Points on a hilly landscape, in no order, each with its height.
From any point a ball rolls to the lowest of the 5 points nearest to it. It stops when none of these is lower. Distance is the straight distance between rows; heights are no part of it.
Vis h=563: [126 187 158 115 137 129 165 161 123 133  77  66 199 106 104  93 135 158
 159  96 146 145 133 167 104 146]
vil h=255: [150 114 119 130 136 123 117 117 115 127 107 151  81 142 139 130 164 107
 109 163  95 117 115 110 123 126]
Vek h=478: [200 124 119 140 133 138 103 137 124 213  99 104  77 107 158 140 115  69
 141 162 111  65  71 110 122  95]
Nute h=195: [ 82 119 153 126 134 103 109 115 130 138 107 157 176 156 140 165  98 136
  83  97  88 150 193 175 148 173]
tove h=440: [120 143 137 128 122 114 119 105 127 117 136  88 123 126 106 102 143 112
 128 149 102 176 125 141 154 168]
gem h=519: [197 150 115 117 159 134 190 159 180 128 163 105 172 163 124 124 108 149
 104 117 196 133  69 109 130  48]
Fura h=293: [127  97 121 114 121 127  90 128 122 172  76 188 139 163 145 141 115 120
 126 134  90 141 139 106 124  80]
ruvo h=306: [ 78 140  98 123 130  99 109 107 145 146 110 164 198 152 149 135  70 163
 130  69 126 139 180 162 123 199]
zim h=248: [147 118 102 123 130 135 118 127 153 140  83 142  74 143 146 144 151 127
 139 127 120 120  99 113 121  90]
zase h=161: [ 73  82 199 109 141 111 130 132  99 115 125 200 138 132 105 193  64 100
 103 151 117 123 201 109 126 149]
Nodeb h=267: [138 101 144 112 103  93 120 115  91 133 135 187  90 118 162 171 145 145
 108 163 105 107 156 115 119 107]
Kupo h=240: [149 147  98 109 107 148 106 122 103  88 119  40 122  82 124  91 127 168
 141 163 124 117 109 156 149 133]
bur h=177: [129 128 175 139  83  91 107 126  75  88 154 177 136  85 107 191 109 118
 106 131 124 110 156 120 139 162]
vasos h=288: [ 66  73 165  96 163 150 111 101 143 124 123 235 150 140 146 174  82  93
 120 141 139 127 177 144  94 128]
fet h=295: [ 98 132 137 129 129 133 101  86 145 115 108 165 163 131 171 153 113 168
 125 107 113 143 169 158 140 147]
guni h=525: [128 147 142 138 165 132 180 191 144 139 129 122 142 140  91  95 188 110
 145 121 129 138 131 110 105  98]
loz h=391: [104 168  84 104 172 135  88  86 205 124 113 178 156 127 120 165 107 182
 145  98 158  95 152 125 115 115]
duziz h=278: [141 109 174 147 113  80  92 118  94 120 141 171 101 144 137  96 133 106
  64 119  95 175 154 149 126 161]
vel h=317: [119 121 112 102  91 130 118 102 125  95 127  62 122  94 134 113 119 165
 153 173 135 131 147 153 168 137]
Vata h=492: [137 215 123 191 165 111 178 158 138 127 155  58 165 105 124  84 167 188
 164 116 171 101  98 141 133 119]
gisin h=246: [143 127 112 100 117 130 113 125 143  96 136  75  69 122 138 137 154 118
 124 176 119 118 137 129 147 121]
Bab h=253: [164 113  72 144 148 173 195 180 155 147 117 100 118 134 138 120 112  99
 124 151 140  99  67 115 128  70]
rubu h=482: [163 133 120 173 165 117 166 168 127 222 132 155 146 162  94 105 154  75
 181 129 151 112 114 104 105  82]
dum h=264: [145 124 110 117 140 162 126 135 181 101 115 110 116 144 140 143 150 137
 140 119 167 133  93 115 129 113]
Kepi h=350: [115 146 133 114 142 141 123 135 182 105  77 116 130 159 123 133 155 122
 124  93 122 149 126 130 151 135]
Genor h=208: [160 109  87 147 144 158 149 145 134 159 102 110  98 138 118 110 149  87
 125 155 121  96  73  96 112 107]
Kopa h=316: [168 111  95 142 108 141 102 133 134 195  71 143 101 149 169 143 108  81
 155 127 145  97  77 121 118  66]
fote h=238: [179 105 112 104 131 135 139 136 136 136 141 104  39 105 160 145 142 116
 126 169 110  85  90  88 130 110]
dubab h=387: [ 95 143 131 103 114 146 125 116 175 119  95  91 150 134 148 112 145 148
 151 125 137 151 139 142 146 157]
laba h=78: [ 87 133 130  66 135 135 128  42 152  93 103 187 179  91 124 138  83 201
 168 112 147  59 162 179  97 144]
per h=171: [120  93 175 152 108  82  83 122  87 129 150 193 126 132 119 135 117 122
  61 139 112 152 173 158 143 168]
naki h=389: [110 151  97 110 143 146  81  80 181 121 118 136 139 136 138 135 116 172
 160  97 168 128 130 131 139 119]
Vido h=449: [142 182 151 153 164 137 172 178 115 119 133  53 185 127 111 123 155 170
 153 116 156 119 106 154 137  88]
peb h=298: [172 141 110 137 131 156 193 153 179 133 155 108 146 154 144 121 101 151
 108 140 182 103  37 134 149  59]
Buloz h=266: [133 100 123 129 131 137  89 117 151 113 106 177  95 140 182 170 133 155
 133 126 113 153 136 121 120 102]
nulob h=385: [172 138 117 150 164 100 142 139 115 191 103 143 137 175 112 113 161  64
 176 116 121 117 102 102  94  96]
fitu h=294: [152 127 110 127 149 153 138 158 174 123  94 122 117 161 128 118 141 122
 130 101 147 147 102 102 125 104]
neba h=319: [123 112 139 145 125 107 111 115 120 125  88 165 114 151 107 107 172  94
 115 124  78 136 133 134 131 140]
zevon h=443: [111 159 154 109 139 108 142 143 158 134 100 101 150 126  97 105 146  99
 136 101 101 165 146 148 131 175]
nelab h=362: [ 79 145  92  68 109 111 170 128 159 147  70 109 171 113 130 104 107 156
 149  68 164 178 175 134 119 203]
Goger h=496: [115 111 167 109 114  76 122 154 131 168  82 177 170 167 107 116 162 116
  89  78  63 147 148 126 118 150]
lidu h=73: [101 101 185 119  88  85 106 140  82 103 153 191 127 107 100 189  79 116
 100 157 114 115 176 124 127 155]
Suf h=220: [ 61  86 163  97 135 138 123 116 106 128 120 201 139 131 150 184  84 116
 125 157 114 124 185 111 110 112]
Nez h=162: [162 132  93 116 130 166 159 175 155 109 154  70 128 127 170 139 111 138
 118 157 162  82  35 132 157  60]
zofu h=212: [155  99 176 147  90  82  85 135  68  94 159 173 110  87 113 142 100 131
  76 133 148 152 164 155 138 198]
nemiv h=402: [122 131 150 123 129  95 109 136 125 134  78 170 134 159 107 109 157 102
 105  82  87 147 127 124 111 138]
palod h=274: [138 140 142 111  91 114 127  80 111  90 161 121 101 102 148 167 139 130
 140 159 128 112 151 116 167 145]
Sime h=418: [135 169 108 149 127 136 112 134  94  89 176  57 131 118 101  76 122 132
 124 140 101 160 104 151 137 129]
mel h=355: [167 124  92 152 123 155 149 125 178 185  99 150 108 151 137 115 111  78
 140 115 181  91  73 125 121  75]
Zuv h=247: [151  95 117 138 117 121  97 121 115 157  80 146 113 160 145 126 150  98
 125 130  92 120  97 107 115  97]
vapi h=462: [131 170 151 118 157 128 173 174 157 136 131  95 167 147 104 119 164 137
 136 119 155 145 139 140 117 102]
Gemor h=537: [140 143 144 134 158 103 138 158 131 154 108 161 133 153 101  94 179 112
 130  90  91 139 134 119  73 133]
rizeg h=279: [160 101 161 111  64 108 127 117  71 151 162 189 113 107 135 195 123 119
 125 154  91  94 131  66 129 108]
Radu h=361: [144 123  92 124 142 133  85 132 196 136  90 184 125 142 126 156 121 146
 133  93 134 139 113 129 116  85]
tuzav h=467: [ 89 111 148  59 160 145 109  89 164 110 145 192 164 143 135 192  75 156
 134 121 138 125 163 163  87 123]
sef h=512: [147 192 145 125 159 119 173 182 139 154 144  80 186 117 137 114 136 163
 120  99 194 137 191 157 100 103]
reto h=283: [157 124 112 152 131 131 150 146 129 171  75 138 116 178 117 115 165  83
 152 109 138 122  90 105 108  93]
nagiv h=803: [ 94 112 160 120 119 147 120  55  88  65 151 145 156  97 153 184  61 149
 172 102 140 105 138 132 144 135]
fuf h=221: [ 98 118 115  82  94 147 126  96 131 109 142  61  80  95 164 130 112 190
 161 158 159 112 114 136 164 105]
musur h=365: [ 79 131  90 120 107 137 128 106 158 140  77 132 165 110 152 108  93 164
 153  91 136 175 174 147 149 191]
bemag h=341: [185 131  94 181 149 151 117 130 112 208 134 109  98 150 103 108 130  50
 145 146 106 105  78 108 115 104]
Zoda h=225: [164  93  91 139 127 129 116 137 123 178  87 143  96 154 134 124 153  77
 143 137 107 112  90 113 116  87]
somi h=268: [167 106 101 141 134 147 144 151 158 175  73 138 104 171 132 114 127  93
 150 125 155 101  67 114 113  84]
gove h=452: [113 138 146 131 123  91 134 126 144 106 108 143 131 151 117  91 163  88
  85 100  81 159 142 143 112 172]
vid h=336: [146 115 105 176 154 149 163 159 111 207 155 119 108 157  88  97 157  84
 157 134 124 119  90 101 111 102]
Vunez h=265: [ 87  80 165 101 122 127 131 111 106 114 142 188 137 122 153 195  86 138
 143 144 117 137 167 115 112  88]
Fuguv h=254: [197 115 107 129 130 117  86 111  96 178 122 133  88 131 137 117 158  78
 128 155  97  91  86  98  89 118]
voluk h=646: [ 86 105 130 114  95 149 143  55 106  85 159 126 117  64 133 136  77 167
 202 123 167 114 138 120 161 149]
von h=260: [148 108 175 140  81  83 102 124  53 106 174 186  97 122 127 126 125 107
  75 142 130 128 165 146 117 158]
Fer h=275: [137 123 145 126 103  98 106  97 112 109 132 154  76 105 149 149 150 120
 116 172 116 121 149 136 139 137]
seso h=211: [147 174 111 202 127 144 139 162  89 122 198  59 101 127  91  98 167 142
 115 106  97 121  67 142 128  96]
zarap h=257: [147 109 172 135  78  84 103 127  74  97 179 184 102 100 124 173 137 117
  88 150 115 117 146 108 129 146]
Dem h=425: [ 98 165  86  97 130 146  98  91 202 122 106 124 156 131 101 128 115 163
 140  68 182 136 137 113 128 146]
zigus h=686: [114 129 131 159 150 110 130 123  91 148 125 145 121 166  93  69 160  78
 122 101 101 161 105  96  77 136]
mig h=692: [107  96 156  97 110 128 122  61  67  44 140 144 166  78 136 169  44 148
 172 100 143 104 119 121 152 156]
Veron h=459: [131 123  95 190 137 167 146 163  67 194 192  82  96 149  93  93 161 100
 126 122 123 154  89  81 102  98]
Nisos h=232: [122 151 121 107 108 164 109 123 142  89 100  49 116 128 138 105 132 181
 143 147 156 129 116 141 153 106]
fubaf h=262: [101 144 108 116 122 150 105  81 157 110 137  95  77 120 164 154 125 167
 173 148 166 129 107 132 150 113]
gesam h=404: [119 142 155 125 115 105 128 102 162 115  97 117 133 138 125 130 159 107
 134 115 104 161 153 146 152 166]
siso h=413: [ 96 169 111 100 128 130 130 110 185 130 105 120 157 133 133 137 129 137
 148  41 177 156 157 121 129 151]
sot h=118: [145 163 100 150 146 154 143 150 108 104 150  39 134 128 121 105 143 146
 136 135 115  88  82 134 154  99]
bipa h=180: [151 172  99 145 130 149 134 137 105  98 115  37 141  97 108  83 134 157
 152 146 122 109  93 167 153 121]
furib h=241: [157 129  98 116 131 140 126 140 109 113 165  93  60 124 134 112 146 103
 112 167  99 108 115 113 120 114]
Sona h=223: [107  83 123 148 117  97  94 104  92 120 125 130 157  83 123 139 109 129
  95 152 137 150 173 163 161 228]
lugup h=239: [138 113 109 107 141 151 144 164 136  95 126  76  68 129 156 151 143 131
 128 167 139 105  81 111 141  85]
tuka h=305: [112 138 112 129 151 148  81 113 191 112 114 144 110 135 142 163 127 164
 146  92 159 128 121 107 110 108]
Gedu h=259: [174 126 161 120  84 108 122 104  79 114 184 169  80 102 144 179 154 123
 108 146 108 106 134  98 137 134]
Rere h=450: [158 117 152 142 102 103 108 128  71 119 175 177  70 143 143  82 132  99
  76 140 107 137 143 112 103 165]
sifuv h=219: [ 91 105 178 121 118 112 105 123  99  99 131 165 168 102 148 199  93 127
 117 162 111 128 186 142 133 147]
dipob h=481: [161 170 143 126 169 124 190 167 165 131 150  73 177 131 141 110 144 180
 125  97 213 107 125 139 120  81]
nizu h=533: [ 81 102 190 104 134 132 116  87  99  86 159 151 165 123 140 196  59 123
 134 121 129 123 158 133 124 130]
vodov h=309: [160 120  84 115 123 163 172 161 200 150 124 136 116 141 122 116 103 115
 122 144 177 101  53 125 121  77]
musi h=178: [124 120 189 133 108  79  89 138  66  83 162 185 137  82  86 184  63 116
 106 139 122 128 163 127 150 196]
kod h=363: [122 151 137 156 141 144 162 181 109 140 163 102 136 142  58 106 161 133
 135 133 103 141 112 119 105  85]
vuve h=515: [176 180 124 178 187 100 192 182 152 141 174  91 168 132 148 107 150 173
 126 122 166 122 112 119 148  67]
Tafi h=371: [147 114 100 166 141 152 113 134 101 181 173 121  90 163 114  85 161  61
 125 136 109 124  80  89  88 108]
Zazep h=250: [130 131  94 113 139 154 122 141 198 103 132 100  90 144 151 150 130 138
 139 145 175 119  67 127 138  90]
mefer h=300: [166 118  75 152 138 170 118 154 103 180 172  99  84 131 120  90 159  65
 121 160 105  93  77  90 111 110]
Figub h=226: [123 124 154 153 108  79  88 105 114 102 146 156 117 104 130 129 120 121
  95 160 117 133 150 169 152 198]
lufim h=348: [ 83 129 162 107 126  63 128 153 120 171  89 170 156 174 105 150 132 139
  86  86  67 157 173 155 133 173]
dimos h=403: [160 122 105 142 159 150 186 168 157 163 108 133 134 154 107 113 149 116
 144 125 161 134  91 114 108  73]
tobo h=551: [131 169 134 107 133 132 124 128 102 120 136  62 156 115  81  86 136 141
 132 144 108 155 111 140 128 162]
vuga h=600: [141 149 112 189 159 106 137 181 134 251 178 134 148 145  91  90 186 118
 164 160 150 149 119 112  83  73]
mev h=311: [100 115 163 146 116  92 104 115 130 120  87 166 143 146 138 137 152 122
  93 123  82 151 161 140 140 165]
zozu h=408: [154 156 135 112 147 139 163 158 160 122 137  78 169 143 109 119 127 164
 137  92 201 133  97 132 131  87]
vugu h=303: [125 105 153 112  92 136 128 124  64  84 149 192 135 123 107 206  83 126
 129 135 103  98 154  70 139 136]
zeror h=242: [155  99 109 125 128 128 133 128 145 152  86 134  53 125 170 154 133 118
 150 140 133  95  74 111 131  83]
vuna h=152: [137 172 111 158 147 148 151 173 109 103 155  56 126 145  93 115 154 126
 121 132 100 128  99 141 137 100]
gudil h=487: [110 161 147 115 132  89 128 161 161 140  83 162 158 150 139 143 148 124
 126  60  95 153 174 140 104 166]
muf h=271: [ 86 115 138 156 110 104 111  88 117 115 116 145 168  83 153 145  99 147
 137 143 132 135 182 169 165 205]
ged h=373: [101 136 136 114 154 143  64 112 188 112 125 180 146 142 153 168  98 165
 126  94 122 145 154 141 115 102]
mabu h=486: [ 68 142  95 105 110 146 109  75 168 121 104 171 146  96 144 110  95 170
 153  86 147 150 167 149 136 186]
tov h=270: [181 128 104 148 128 138  90 135  71 166 174 131  72 128 140  91 149  70
 120 146 109  99 102  63  89 129]
vinas h=347: [100 103  92 105 104 127 160 133 128 123  83  99 162 103 107  67 117 184
 143 122 119 187 151 138 148 196]
zopu h=251: [191 116 104 103 132 131 122 127  97 186 182 114  52  92 141 106 147 101
 134 159 109  69  92  80 126 125]
kided h=339: [172 144 129 168 167 130 204 207 124 177 160 114 147 143  96 118 155 134
 141 139 131 119 106 114 137  59]
nibo h=352: [ 68 131  92 112 118 131 147  83 156 118 107 180 166 118 145 100  83 168
 147  97 152 141 178 169 118 205]
tili h=560: [114 160 163 139 153 120 156 169 136 125 146 109 141 128  85 105 162 108
 134 126 105 157 122 132 105 129]
remav h=272: [172 127 102 144 151 130 116 131 108 189  94 136 118 172 115 122 142  46
 143 137  99 104  81 110 114  91]
Vifup h=377: [101 115 162 140 116  94 106  89  68  85 137 151 166  46 135 175  75 128
 156 140 142 109 159 135 173 189]
Lur h=96: [ 96 157 131  89 114 126 144 132 154 136  89  95 166 122 121  95 124 140
 150 108 125 167 163 152 135 193]
gagan h=256: [150 119 103 174 132 145 184 174 109 181 163  93 129 143  81  99 157 105
 129 149 109 118  72 105 120  85]
nal h=490: [118 125 120 162 134 143 139 159  96 142 177 115 117 147  66  79 160  88
 135 117 106 133 107 113  84  90]
Nata h=388: [ 94 168  89  91 113 144 137  90 172 131  99 139 168 111 130 117  97 167
 148  46 173 146 168 128 115 180]
seret h=252: [143 114 131  98 112 135 156 100 138 102 169  90  42 115 159 183 135 140
 153 167 121 106 112  91 170 113]
Daf h=451: [131 129 132 148 127 131 120 123  98 109 156 133  71 145 115  66 153  84
  99 136  93 158 128 111 102 135]
bigek h=185: [163 108 105 141 123 110  93 108  76 152 140 143 105 172 128  84 149  89
 102 145 102 117 102 100  94 132]
buza h=331: [ 99  96 121  94 148 138  89 128 157 138 123 198 148 164 149 160  94 137
 112 115 106 158 162 129 105  99]
leni h=233: [109  92 187 134 120  91  68 153  72 122 156 173 134 103  79 173  80 124
  75 124 139 149 201 151 125 198]
Sepeb h=641: [139 139 124 146 120 152 144 156  64 108 188 121  63 132 134  59 131  81
  96 134 107 162 125 104 126 143]
dob h=187: [135 142 113  99 113 164 117 137 146  96 131  29 106 131 162 128 122 181
 145 156 149  96  76 143 154  92]
sonug h=164: [ 87 102 160 137 126 107  95 118 103 135 110 165 178 132 125 178  80 124
  69 138  98 136 202 169 152 197]
Bira h=134: [167 148  94 159 136 173 160 161 139  89 149  29 136 101 159 132 143 144
 121 160 125  62  41 138 155  75]
Fusu h=263: [ 72 100 106 134 127 123 116  85 137 135  97 165 197 107 164 134  81 159
 129 120 137 146 169 169 157 208]
nidu h=332: [105 149 115  95 115 174 114 127 180 110 111  83 132 141 120 123 133 163
 142 114 182 139 111 132 138 118]
nul h=165: [ 93 146  97  85 103 150 146 113 167 131  85 112 165 119 114  98 100 183
 129  75 165 180 151 138 136 165]
Pavis h=245: [167 115 129 106 114 122 141  98 126 109 173 135  46  86 148 162 156 122
 131 162 110  95 134  97 146 121]
kisap h=310: [140 135 134 113  87 106 106  96 122  87 163 120  86 106 127 113 139 109
 112 164 114 144 155 141 145 174]
kazi h=356: [ 90  66 137  95 144 143  97 110 143 176 104 213 153 164 148 155  80 123
 131 143 109 148 159 111 109  99]
mal h=163: [157 146  94 149 137 167 128 168  84 120 203  73  88 124  99  95 159 112
  86 141  98 117  88 104 109 100]
lov h=344: [ 97 116 156 137 126 129 110  89 126  93 136 155 139 100 173 177 110 148
 143 145 116 135 170 131 146 119]
dopo h=273: [144 162 121 111 130 141 124 129 105  93 160  79 103 124 119  96 157 110
 109 174  97 132 109 148 140 126]
gosa h=261: [171 110  97 164 148 160 168 164 139 200 114 106 117 142 122 116 118  66
 151 172 130  77  78  98 131  86]
Bek h=249: [114 106 174 142 120  68  97 124 126 144 101 172 129 158 101 123 116 118
  73 102  69 164 162 169 145 193]
mosot h=292: [158 101  91 130 117 139 117 144 172 164  80 169 103 153 144 146 127 117
 143  95 161 125  85 113 117  68]
Fik h=236: [170 108  94 116 144 166 142 166 120 114 164  80  54 109 122 125 139 115
 104 187  99  83  86 101 126  93]
Nuv h=475: [137 134 145 127 126 117 118 117 112  90 163 105 105 133 105  69 129  99
  91 140 108 178 138 137 136 170]
sir h=321: [ 81 117 168 135 125 126  93 103 126 105 124 155 172 109 168 177  76 124
 130 136 132 124 182 164 141 162]
Bida h=323: [ 74  83 196  87 148 136 114 101 107  97 142 169 144 128 133 206  66 124
 123 133 126 130 168 132 111 130]
Tolat h=282: [130 141 119 149 129 142 128 149 114 111 152  93 105 144  81  91 159  94
 112 144  87 141 101 129 112 123]
nak h=619: [148 195 117 186 172 100 171 208 151 165 160 101 153 124 108 112 180 179
 117 133 144 121 144 144 133  67]
zuza h=217: [162  91  83 129 150 154 146 148 141 165 117  88  73 120 147 113 125  79
 116 171 127  68  67 107 124  85]
gune h=277: [132  94 146 117  92  98  97 110  77 127 125 189 107 120 137 160 135 128
  90 163  95 118 155 107 123 125]
dip h=229: [169 115  74 150 149 174 167 191 141 142 153  72 105 116 118 118 127 105
 103 178 107  60  64 107 136  71]
Bis h=457: [109 164 156 105 138 129 154 149 166 110  92  90 168 144 118 128 157 118
 154 102 136 160 137 132 137 143]
vonu h=140: [ 90  90 182 131 108 101  95 130  83 133 134 190 149 134 107 160  91 122
  73 149  95 132 197 140 134 156]
razo h=546: [ 87 117 135 101 133 144 109  66 139 103 136 180 186 101 160 142  72 172
 151 109 147 100 152 179 109 156]
dulet h=156: [142 159 108 128 118 145 128 139 134 104 105  47 137 121 137 103 132 168
 140 142 158 107  91 144 161 109]
Leza h=89: [ 94  85 139  96 119 129 138  41  98  76 131 167 167  59 130 139  60 170
 170  94 149 100 130 160 110 153]
gizef h=358: [137 107 148 145 111  90  88  98  84 121 122 175 105 152 116 104 148 105
  82 148 102 146 134 116 106 145]
fud h=258: [172 114 121 123 104 105 109 113  90 164 116 148  75 115 172 153 149 111
 148 160 103  97 122  91 123  99]
Tubo h=441: [ 89 162  92  99 129 143  88  77 192 118 112 167 169 134 139 134  93 188
 131  56 153 118 168 130 115 153]
vebid h=744: [112 120 136 172 127 135 123 152  70 145 179 115  84 168 117  66 148  78
 110 123 106 154 119  78  94 128]
nite h=379: [127 153 100  89 115 138 116 103 208 123 132  99 158 141  97 134 131 157
 131  71 213 125 106 107 129 125]
gaz h=197: [106 112 140 145 134  69 114  97 129 154 107 147 162 128 113 130 123 131
  88 112  99 156 172 180 166 229]
Mavat h=423: [124 101 167 140 132  76 108 132 101 162 116 172 118 159 103  87 140 109
  81 107  70 163 127 139  94 161]
suk h=372: [ 77  83 123 123 113 119 137  92 120  81 111 153 155  37 161 129  99 160
 150 146 145 142 179 144 143 193]
zimi h=653: [ 82 114 128 116 108 131 120  60 135 102 124 156 140  66 161 150  89 176
 169 138 151 127 162 151 143 168]
navu h=448: [ 98  89 125 105  92 141 145  85 115  76 129  98 110  57 152 114 116 173
 182 182 145 121 146 128 162 137]
Mab h=432: [ 67  72  93 118 116 114 149 115 133  93 130 111 159  62 125 101 113 177
 116 165 131 140 192 154 162 228]
sule h=320: [123 113 143 134 107 126 139  72 110  88 164 134  93 101 172 195 126 149
 156 123 137 109 131 119 162 118]
lavoz h=422: [ 87  95 123 129 104 121 123  96  94  85 135 128 144  51 150 120 121 153
 155 164 155 138 179 131 150 184]
nuz h=415: [170 167 111 177 155 137 215 177 156 120 163  90 155 143 145 130 147 175
 129 115 173  96  58 127 141  54]
tulom h=665: [128 122 145 150 127 128 116 131  78 119 165 148  69 164 153  53 140  76
  82 131 117 165 140 116 109 156]
kove h=353: [ 89  95 148 128 114 124  96 121 133 144  94 186 154 163 138 149 122 126
  93 121  91 147 174 121 116 128]
lokuf h=338: [ 98  84 186 119 111 137 129 109  82  67 140 180 141 117 121 208  64 118
 119 139 104 114 167  92 144 125]
lazip h=193: [149 133 109 145 148 164 147 153 133 117 137 102 111 149 103 100 165 112
 114 139 104 118  87 119 128  91]
fif h=269: [160  91 110 114 112 121  88 125  96 198  96 163 110 141 176 174 116 116
 141 176  84 123 118 111 117  59]
sib h=360: [133 177 113 164 130 137 138 138  87 113 142  53 157  99  87  71 142 153
 157 131 107 135  93 162 120 137]
zudim h=439: [106 187 144  83 136 122 158 165 142 146  91  80 174 114 128 130 126 134
 144  76 203 159 178 142 107 143]
mokol h=141: [142 149 110 200 141 123 171 182 131 145 179  90 120 129  78 107 176 163
 121 124 113 116  84 137 110  74]
mapok h=280: [118 152 136 107 121 141 115  94 150  97 102  88 109 120 148 130 141 144
 144 157 136 155 139 136 142 138]
Visin h=400: [166 139 130 150 172 149 189 173 145 115 146  70 160 160 120 133 138 147
 136 116 160 107  63 135 143  75]
Gusam h=474: [139 141 156 113 147 102 158 159 150 143  90 154 140 152 105 106 187 101
 132  74 113 146 145 114 101 130]
doz h=485: [129 149 115 150 120 148 122 145  80 101 201 112  86 139 113  82 146 104
  92 129  97 163 124 120 136 119]
mog h=429: [128 147 145 127 145 114 149 132 178 126  88 140 137 148 125 124 164 102
 146  82 122 147 149 126 120 152]
bup h=351: [139 121 122 117 131 123 122 143 181 136  78 156 144 161 130 138 151 119
 126  58 132 140 134 111 113 114]
bavar h=327: [129 162 112 101 128 158 135 127 195 108 115  94 153 153 118 130 131 155
 125  84 203 148 120 128 133 111]
guvu h=395: [197 132 118 173 143 140 130 144 138 197 105 135 110 166 143 131 108  44
 148 126 132  75  66 135 121  80]
zadi h=354: [133 146 140 118 151 157 158 169 163 108 107  81 160 171 105 118 159 139
 145 113 165 134  92 125 126 100]
zogu h=509: [141 185 152 128 147 143 179 169 130 140 111  70 193 133 122 103 139 160
 139  91 185 128 137 157 110 105]
tizis h=224: [101 108 129 141 114 100 109  89 137 138  92 152 174 110 144 132 116 142
 120 118 111 152 176 176 164 222]
Manur h=244: [120 146 123  90 129 135 129 116 157  94 126  93  71 112 162 154 138 150
 144 151 133 128 103 121 148 109]
puso h=281: [109 129 165 140 105  89 109  87 107 108 144 145 133  86 145 138 129 116
 126 159 132 137 178 156 158 180]
Lofe h=380: [124 164 140  97 132 135 153 143 177 141 124  83 168 141 108 127 130 152
 143  73 202 149 146 132 115 120]
Vilat h=243: [128 133 141 130 132 138 120 126 143 106 105 114  89 154 123 101 171 104
 117 150  99 138 121 125 124 128]
kob h=414: [103 132 117 112 107 142 113  97 144 114 103  89 156 110 136  92 120 158
 137 149 140 163 161 151 162 180]

Two balls start at each pair of points below. Name the first point that both come to, or write none.
Vata and nuz => peb
mel and zuza => Genor
Rere and Gedu => none
dum and dimos => Genor

For each start below, name the point where the ball stops.
zadi => sot
fif => sot
fitu => sot
Goger => lidu
puso => lidu
mabu => lidu
seret => sot
muf => lidu

Call two points neighbours if one is among the 5 nearest of the other. Go from one point of each pair to the other, from neighbour to neighbour, staying as low as possible. Name the highest point that can't be avoided.
mokol and lidu => Gedu
sot and mokol => vuna
Lur and mokol => musur
